A landscape with many peaks, sampled at points; each row gives a point and its height.
A climber steps from a point to the highest of its 2 nearest points, and stops where none of them is higher. Distance is the straight distance between rows; heights are no part of it.
<356> height 4.42: [  2  16   3 -13   1 -22  -9 -18   2 -15  -3  17 -15  30  16  16 -16  22
 -20  10  15   6]
<916> height 4.15: [  7 -18  -6   7  -1  32  15 -12  -7   3  -2   7  29  23 -18 -14  17 -31
   3  14   1  -9]
<249> height 2.78: [ -6  -1  -5  24  -8  16   7  -3  -2  -1 -15   7  26 -10  -3  -9  10 -21
  18  -1  -3 -14]
<958> height 6.09: [-13  -5  14  12   8 -15  -9   4   6   4   5 -21  14 -10  18   0  -3   5
   4  -6  -1   2]
<17> height 6.43: [ -7   4  -4  13  -1   4  -4   5 -14  -5   0  11  -2   7 -10  -5  32  -7
   2  -6 -17 -19]
<317> height 5.31: [  1  -3   6 -20   7 -26  -2 -32   4 -12  -8  21  -3  26  12   4 -21  16
 -14  24  20  -2]
<402> height 3.27: [ -7 -10  37 -22  10   1   8 -19  11  -9  13  -3  -6  13   9   2 -58  -3
  -7  11  11   8]
<891> height 3.45: [  0  -2 -15  -3   4   2  12  -6 -11   0   9  -8  17   1 -17 -18  18 -11
   0 -10  -6  -3]
<820> height 1.53: [ -1   8   6  -3  -2 -26 -15  -7  13   3 -10   2  -9   2  17   8  -1  19
 -12  -4   3  11]
<944> height 2.94: [ -8  -2 -11  17   3  -3   0   8   1  12  14 -12  20   1  -1  -3  -9   5
   9  -8  -8  19]
<353> height 1.18: [ -4  34   2  -6 -12 -14  -9  -8  10  -9 -11  -8 -15   5   3   5  -2  24
 -14 -11   4   8]
<703> height 4.91: [  0  18   7   6   5 -22  -5 -13  -5 -13  14   5  -2  24  17  12 -28   7
 -17  -3  19   8]
<592> height 1.52: [ 10   0  11  -4 -11   0 -13  10  -2   6 -10  24   8  -3  14  21  18   3
   4  -9  -6   3]
<295> height 3.43: [ 12  -2 -11  12  20   0   0   9  -9  12   1  -3   8 -11  -5  -5 -15  -6
   2 -13 -11  -3]
<215> height 3.71: [  3 -15  31 -24  14 -19  -7 -21 -11   0  -4   4   3   3   8  -7 -15   0
 -28  11  22   7]
<247> height 1.06: [-11 -22  12 -29   8 -16  -1  -2   0  -3  -6  22  18  -7  16   0   4   7
 -12   9  12   9]
<392> height 4.66: [  4   3  -3  11 -11  25  24 -17 -12  -3 -12  23  17  21 -16 -13  20 -28
  16   8   1 -16]
<948> height 2.95: [ -5 -10 -13  26  -8   9  18   1  -8  -8 -15   2   4  -3 -11  -8  19 -15
  17  11 -10 -12]
<414> height 2.27: [  0   3 -10   5 -13  -8  -5   0  -3  11   4  -2   0  -5   4   3   7  13
   1 -12  -9  -4]
<809> height 1.30: [ 17 -16  18  -1 -13   7 -14   6 -13   8  -6  15  11  -6  21  19   9  -8
   6   8   3   2]
<176> height 2.49: [ 11  13 -27  10   3  -5  -8 -12  -2   4   6 -13 -10  22  -8 -11 -12  13
  -4  -2   5   2]
<912> height 5.59: [ -1  14  -9   1 -10  19  -4  20   4 -12 -24  12 -16  -9   0  12  17  14
   7  11 -21   0]
<825> height 3.07: [  9 -17  15 -12  24 -14  -7  -4   5   2  15   2  -7   7  24   0 -27   7
   2   9   7  -4]
<622> height 0.56: [  2  30  -9 -17   1  -4   6   1   3  -7 -12 -10 -18  -6 -11   4  11  24
   6  -8  -8  -9]
<129> height 4.40: [-19 -21   3   4   3  -8 -11   9   8  -6  11  -4  -1  -5  25  -7 -16   1
 -12   7  15   2]
<906> height 3.65: [ -9  -2 -15  18  -7 -15  17  -9   5   1  -5 -24  -9   3 -18 -20  -2   8
   1   0   7   0]
<874> height 2.25: [  0  14  -7   4  -6  16  -7   6  -5  -8 -16 -10 -13   2 -21  -4  32   4
  -7   8 -15   3]
<670> height 2.68: [  1   4  -9   1   5 -23   4   3  -3  -1  -3  12 -25  -3   9   3 -11  17
  -6 -10  -8  -9]
<380> height 3.64: [-15  -3  32 -19  12   8  -3  -6  16   0  17 -19  -9   3  15   8 -49   1
  -2  -2   2   2]
<580> height 1.88: [  9   1 -22  -2 -10   1   5 -17   9   6  -1 -10  -5  13 -22 -17  22   4
   2   3 -13  -1]
<398> height 1.55: [ -8   3  -4  11  -9  -1  20  -1   4   3 -20  -3  -4   2 -25  -5  26   5
   6   2 -26  -5]
<117> height 2.36: [  4   7 -12  10 -21   7   7   2   1   0 -14   1 -12 -15 -12  15  24  -3
  18  11  -5  -8]
<907> height 6.38: [-17   6  18   0  12 -17  -6  -2  10   7  18 -13  11  -2  15   5 -25   7
  -7 -12   8   5]
<500> height 1.08: [ 12  21  -1  -2 -16   0 -14   1  10   0 -10  -4 -11  -6   5  11  20  11
   5  -1 -23  19]
<67> height 3.17: [ 11  12  -7  11  17 -16  -1  -2  -5   7 -12 -10  -6  -2 -11  -4   0   3
  -3 -15  -6   4]
<153> height 5.53: [  4 -21  15 -13   6  -9  -5   2  -8   7  12  10  -1 -10  19  13  -6  -7
  -8  11  11   4]
<747> height 2.64: [  1  12   2  20   2  32   1  -4  -9   3 -15  12  36   7  -5  -9   4 -25
  24  -3   4 -12]
<461> height 2.77: [  4  16  -6   0  -4   0 -11  15   1 -10 -14  -7 -25  -2 -12  -4  23  10
  -9  -4   3   6]
<1025> height 1.25: [ -4  -2  -6  -7  -5   6  25 -12  17  -4 -25  12   7  11 -25  -8  34  -8
  -1   6 -23  -3]
<50> height 3.08: [-13  -4   5   8  10  28   3  20 -10   8  19  -1  21  -6  -1   7 -15 -11
  13  -8 -16  -3]
<178> height 2.90: [  5  -3 -20  12 -12  10  18   6   0   9  -9  11  20   8 -23  -2  14   0
  20  -6 -10   6]
<49> height 4.41: [  4  15 -15   2  -3 -13  -2  -7   5  -2   4 -11  -2 -10   4  -4 -14   0
  -2 -12  23   3]
<167> height 3.60: [ 21   5  -4 -14   0 -10  -8  -8 -11   3   2  -5  -2  -6  23  11 -16   8
  -3  -6  11  11]
<690> height 4.34: [-11  -1 -14  21  -6 -16   5   6   5  -8  -5 -17 -18  -3   0  -4   6  11
   5   5   2   8]
<755> height 3.29: [ -4 -12  16  -5  24   6 -12   5  12   2  21 -18  -9   0  18   0 -34   1
   9   4  -4  -6]
<448> height 0.45: [  5  25 -10 -11   6 -10   2  -4 -13  -7  -3 -14 -16   4  -1   7  -1  24
   2  -8   8 -14]
<756> height 1.26: [ -2   0  15 -26   9 -24 -10  -9   6  -2 -14  10   7  -2  18   8  -1  18
 -15   0  18  10]
<278> height 4.07: [-14  -4   1  15   3  37  -4  15   6  -4  20   4  19  -1  -7  -3  -1 -31
  20   4   4  -9]
<25> height 1.81: [ -6  18  -7  -1 -18  13  19  -3  18   1 -14   4  -8  -6 -30   1  23   6
   7  12 -34   0]
<956> height 1.29: [  7  18  -4   4  -7   3 -19   3   6   1 -14  14   0  -5   6  11  26   0
   5  -8 -21   0]
<957> height 3.95: [ 11   3   3  -4  13  -9 -12   1   2   3   3  -6   3 -14  17   3 -20  -7
  -9  -7  17  12]
<888> height 2.72: [ -1   3  -4   0 -21  26  14   2  -9  -5 -17   1  -3  12 -32 -12  34  -3
 -12   7 -19   0]
<394> height 2.12: [  7   9 -12   9 -24  11  -2  -1  10   9  -9   4 -23  -7 -19   9  20   6
   6  12 -24  -6]
<370> height 3.67: [ 15  -9   5 -11  14  12 -20   8   5   5   9  -3   2 -22  15   0 -20 -16
  -2  -7  10  -3]
<625> height 2.62: [  7  19 -10  -2  -5 -13  12 -17   0  -4  -9 -14  -9  -6 -21 -18  16  -8
 -10 -14  -4   5]
<261> height 4.04: [ -4  -8   5  15   2  13  -9  19  -7  -2   1   8  13 -10   8   4   6 -15
   7  -3   6 -10]
<276> height 2.99: [ -4 -15 -15  14   4  10   8   6   2   3  15 -13   6  -8 -12 -15  -6 -15
  11   2   2  -6]
<519> height 5.45: [ -9  15   9  11   6 -16  -4 -13   6  -2  23  -7   3  16   9   3 -39   3
  -7 -12  15  -5]
<863> height 4.36: [ -6 -12   5  10   8  17 -14  19   2   1  27   1   6  -6   8  11  -1 -22
  11   9   7  -1]
<225> height 3.68: [  5 -10 -16  -4   1  14  17 -13  -9   3  -2   5  23  14 -18 -12  27 -21
  -6   3  -9  -4]
<475> height 3.25: [ -7 -15 -25  16 -11  -3  18  -5   0   1   1 -11  -1  -3 -15 -16   6  -1
   7   6  -5  -6]
<897> height 2.67: [ 10   3 -13   7  10   5  -4   0  -6   2  19 -18  -6  12 -11 -18 -23  -2
  -2  -7  15  -1]
<1027> height 3.91: [  0  11  -9  -7   7  -6   7  -1  -1  -4  18 -19  11  -9  -6 -15   0  -7
  11 -15  11   1]
<441> height 1.41: [  3   2 -11 -20   0   2  29 -12  12  -3 -13   3  -8  12 -29 -13  27   0
 -15   4 -21   2]
<521> height 3.66: [ 13  -5   2   3   8  -2  -5  13 -11  11   3  14  10 -13  12   5  -7  -6
   3 -20 -15  -4]
<84> height 3.22: [  7  -6 -18  19   9   8   8   6  -4  14  -3   0  24   3 -14  -9  -1  -6
  13  -8 -18   7]
<241> height 4.80: [ -5 -23  21   2   3   3  -5  10  -8   3  25  -2  -3 -12  16  15  -6 -19
   0  13   6  -2]
<909> height 0.82: [ -2  26   4 -22  -7  -4  -5  10  11  -9 -17   1 -21 -11   4  15   6  29
  -9  -1  -2   6]
<4> height 3.49: [-10  16  -6  12 -23  27  15   9  -6 -13 -22  14  -2   7 -24   0  29  -6
   3   9 -13   3]
<491> height 3.88: [ -7 -11  -1   1  -7 -12  -3  -6   2  -2  10   1  -8  -3  19  -3 -32   3
 -18   2  28   2]
<514> height 3.87: [ -2  -9  -8  11   6  32   6   2  -2   4  15   7  23   9 -21 -12   9 -35
  13   4   1 -10]
<196> height 2.91: [  5   2   3  -3  15 -22  -4  -1   4   0  10   1 -11   5  16   0 -20  12
   5 -11   8 -14]
<189> height 3.73: [  3 -17   5   9  10   4 -10  26 -14  -4  -1   0  -7 -10   4   7   4  -7
  -2   3  17  -5]
<593> height 4.68: [ -4 -31  23 -32   7  -2   4  -8  -4   3  16  13  10 -11   7   0 -11 -13
  -4  22  13  16]
<990> height 4.14: [  0  -1   2  -1  -7   4 -15  14   4  -9 -28  10 -14  -5  17  15  18  18
  -3  14 -14   2]
<537> height 4.99: [-11 -22  35  -7  11  -4 -13   8  11   5   8 -12  10 -12  20   3 -12  -2
  -2   2   3   1]
<560> height 4.21: [-16 -22  36 -28  15   7  -4   0  11   5  11  -7   3  -6  12   5 -31   0
  -8   7   3  10]
<1029> height 5.27: [ -3   8  -2  13  -9  18  11  -4 -14  -4  -5  24  10  19 -21  -8  35 -23
   4  -1  -8 -12]
<318> height 4.43: [ 13 -22  20 -25  -1 -18  -4 -17 -14   6  -1   6  -8   0  14  -1  -6   6
 -15  14  11   1]
<535> height 5.10: [ -5  -8 -14  16   5  -9 -10   2   4  -4  13 -16  -8  -3  13  -5  -4  -1
   4   8  10  -1]
<11> height 2.22: [ -1   2  10  -3  -8  -9  -1   9  -8   5  24 -11  -4   0  -1  -1  -6   5
  -4 -19  20   0]
<602> height 0.92: [-12 -24  11  -9   4 -10  -6  12   8  -6 -12  22  10  -8  18  13  13   3
  -2  16  17   4]
<555> height 2.20: [  8  20 -24   0  -4  -6   0 -11   6   3   1 -10 -18  12 -18  -6  10  13
   2  -1 -12   9]
<58> height 2.59: [  7   4 -20   4 -14   6   8   2  -5  10  -2   3   3  -6 -16   9  16   4
  15  -4  -5  -4]
<188> height 2.82: [ -3  -6  -8   0  14  17  -4  14  -1   3  23 -16  -2  -4  -5 -10 -25  -5
   3  -7   8  -4]
<12> height 1.94: [  3  14  -5 -14   0  -9  25 -22  12  -3 -22 -12 -14   9 -32 -21  13   4
 -19  -5 -13   5]
<834> height 3.32: [  6  -1  -3   4  -1   0 -12  16  -5  -4 -12  -3 -13 -10  -1   4  19   2
  -2  -2  12  -8]
<159> height 3.05: [ -2   0  26 -16  10 -14   8 -22  17  -9  11  10   8  11  15   9 -51  -1
  -2   6  24  -3]
<248> height 3.33: [ -4 -15  10   4   6  12  -7  15  -9  17  18   8  16  -9  13  13 -22  -4
   0  -7 -16   2]
<266> height 4.33: [ -5  12  -3  15 -26  25  -1  16  -7 -13 -28  19  -5  -3   1   9  21   3
   9   7  -8  -4]
<674> height 1.89: [  1  -4   4  -6 -12 -12  -8   4  -3   5  -8   8   0  -4  20   9   4  18
  -8  -9 -12   9]
<59> height 2.57: [ -5 -12   6  -7  -1   4   1  18  -2   6  28  -8   0  -4   9   1 -23   6
   5  -7  14   6]
<234> height 3.11: [ 19  17  -2  -3 -11 -18   4  -6 -10   0   8  -8 -21  -4   6   8  -3   8
   2 -11   2  12]

For each start below, name the point where the climber stops.
<249> | <535>
<874> | <153>
<414> | <521>
<1025> | <521>
<196> | <907>
<402> | <907>
